Points on a hilly landscape, in no order, each with its height.
A ball rolls from a point to the lowest of its 3 nearest points, and stops where none of them is lower. Distance is the straight distance between rows; heights are no part of it.
Zole height 2.64: [  2  30 -14  36   4 -40  -9 -16]
luk height 6.47: [-70  -7  26   5 -37 -29   6  12]
Piz height 3.06: [ 59 -39 -41  31  11  28  62 -41]
pegak height 1.98: [  8 -30 -46  13 -30   0  32 -33]
sul height 2.65: [ 60 -68 -35   3   3  67  78 -20]
Vaku height 5.53: [ 31  73 -20  35  18 -32 -53   7]
Zel height 4.70: [-26  -1  45 -35  64 -52 -66  22]
tomo height 2.29: [ 23 -47 -31 -26 -93  84  47 -14]
batul height 1.68: [  8 -47 -12 -16 -88  82  58 -19]
nani height 7.37: [-39  34  59  -9  45 -44 -52  28]
lek height 5.03: [-40  36  22  29 -16 -37  -4  -3]
Dedi height 5.92: [ 19  86  -3   8  49 -15 -89  50]
Lupi height 8.92: [ -8  53  57 -31  66 -32 -75  33]
bogi height 3.12: [-18 -42 -49  -9 -61  11  38 -17]
palif height 3.72: [ 42  -1  11  44   3  25  75 -45]
raluk height 1.21: [-35  16  18  13   8 -44 -24  12]
tasub height 4.87: [ -9  53  10  27  17 -43 -45  16]
fab height 6.41: [-35  22  78 -34  55 -40 -51  18]
ruki height 3.45: [ 79  -8   1  48  50  43  63 -35]
Vufi height 5.74: [ 51  79  -9  50   5 -14  -2 -16]
Litot height 4.54: [ 11  38  -4 -17  73 -43 -98  31]
dami height 3.64: [-38 -27 -15   0 -55 -12  21  -4]
zape height 2.30: [ 40  -3 -18  39   4  16  58 -30]
fop height 4.50: [  4  40  14  43 -13 -20  29 -25]
tonu height 1.13: [-54 -33  -8 -27 -86  11   6  13]
Gadan height 4.32: [ 34 -46  19   4 -28  95  90  -6]
nimab height 0.78: [-32 -11   3 -14  54 -55 -65  18]
berer height 5.29: [ -7  54  -4  29  27 -49 -59  13]
fud height 1.84: [ 47 -54 -36 -12 -31  67  68 -28]
kefez height 2.70: [ 12 -50 -46 -21 -75  48  48 -26]
mave height 1.72: [ 43  -2 -54  31   9 -22  20 -44]
nep height 4.88: [-66 -50  21 -59  17 -29 -33  33]
Sek height 2.94: [ 31 -49  16 -24 -85 116  56   0]
Mudeb height 3.33: [-30  15   6   2  38 -56 -61  10]
nudas height 3.62: [-44 -37 -35 -18 -44  -1  13  -5]
Fome height 1.48: [ 68 -32  -7  27  28  57  90 -26]
bep height 5.30: [  25   44    4  -52   96  -23 -110   43]
Noka height 2.63: [ 22  27 -53  26  28 -53 -48 -14]
Budin height 8.30: [-23  67  66   5  45 -26 -64  44]
peve height 4.19: [-43 -17   6   3 -80  20  49  -7]
dorat height 1.97: [ 15   3 -47  30  -2 -36 -11 -24]
Rigad height 3.13: [-15 -13  16 -11 -76  67  72 -10]
zeka height 2.83: [ 73  -7 -24  38  24  15  56 -37]
Tonel height 5.67: [-57 -51  55 -79  50 -18 -36  19]
Vome height 3.66: [-62 -43  -1 -37 -41 -18  -4  24]
vopi height 3.80: [-15  10 -16  34 -24 -25  26 -16]
raf height 3.94: [-81 -31  39 -48  -2 -23 -26  30]
fafev height 0.60: [ 23 -29 -32  12 -30  22  56 -35]
Rovol height 1.58: [-80 -10  61 -26  -1 -32 -16  33]
muk height 2.49: [ 33 -55 -24 -19 -60  86  63 -22]
Repi height 4.10: [  1  26  11 -16  67 -48 -92  28]
rofet height 2.41: [ -6 -45 -29  -5 -55  33  45 -24]
tad height 2.91: [ 46 -47 -13   6 -15  75  94 -19]
nelud height 6.21: [ 12 105   5 -19  53  20 -97  76]
mege height 5.80: [-39 -21  58 -55  55 -40 -57  23]
Kuvob height 5.35: [  16   69   10  -39   81  -12 -111   54]
pago height 5.71: [  8  82  14  32  34 -31 -66  37]
Kopu height 4.75: [ -3  -9  12  24 -50  33  80 -22]
faf height 1.34: [ 31   5 -34  31  -1 -23  26 -42]

For each start below, name the point where the ball stops.
bogi -> fafev
Tonel -> Rovol
mege -> nimab

Call two points neighbours if one is among the 3 nearest of the other. Go from one point of each pair to the other, from neighbour to neighbour, staying as low as possible. Name the highest point that can't be avoided.
nimab and batul -> lek
batul and Rovol -> raf
Fome and zape -> kefez
Fome and fud -> sul
tonu and zape -> nudas
batul and fud -> muk
raluk and nimab -> Mudeb
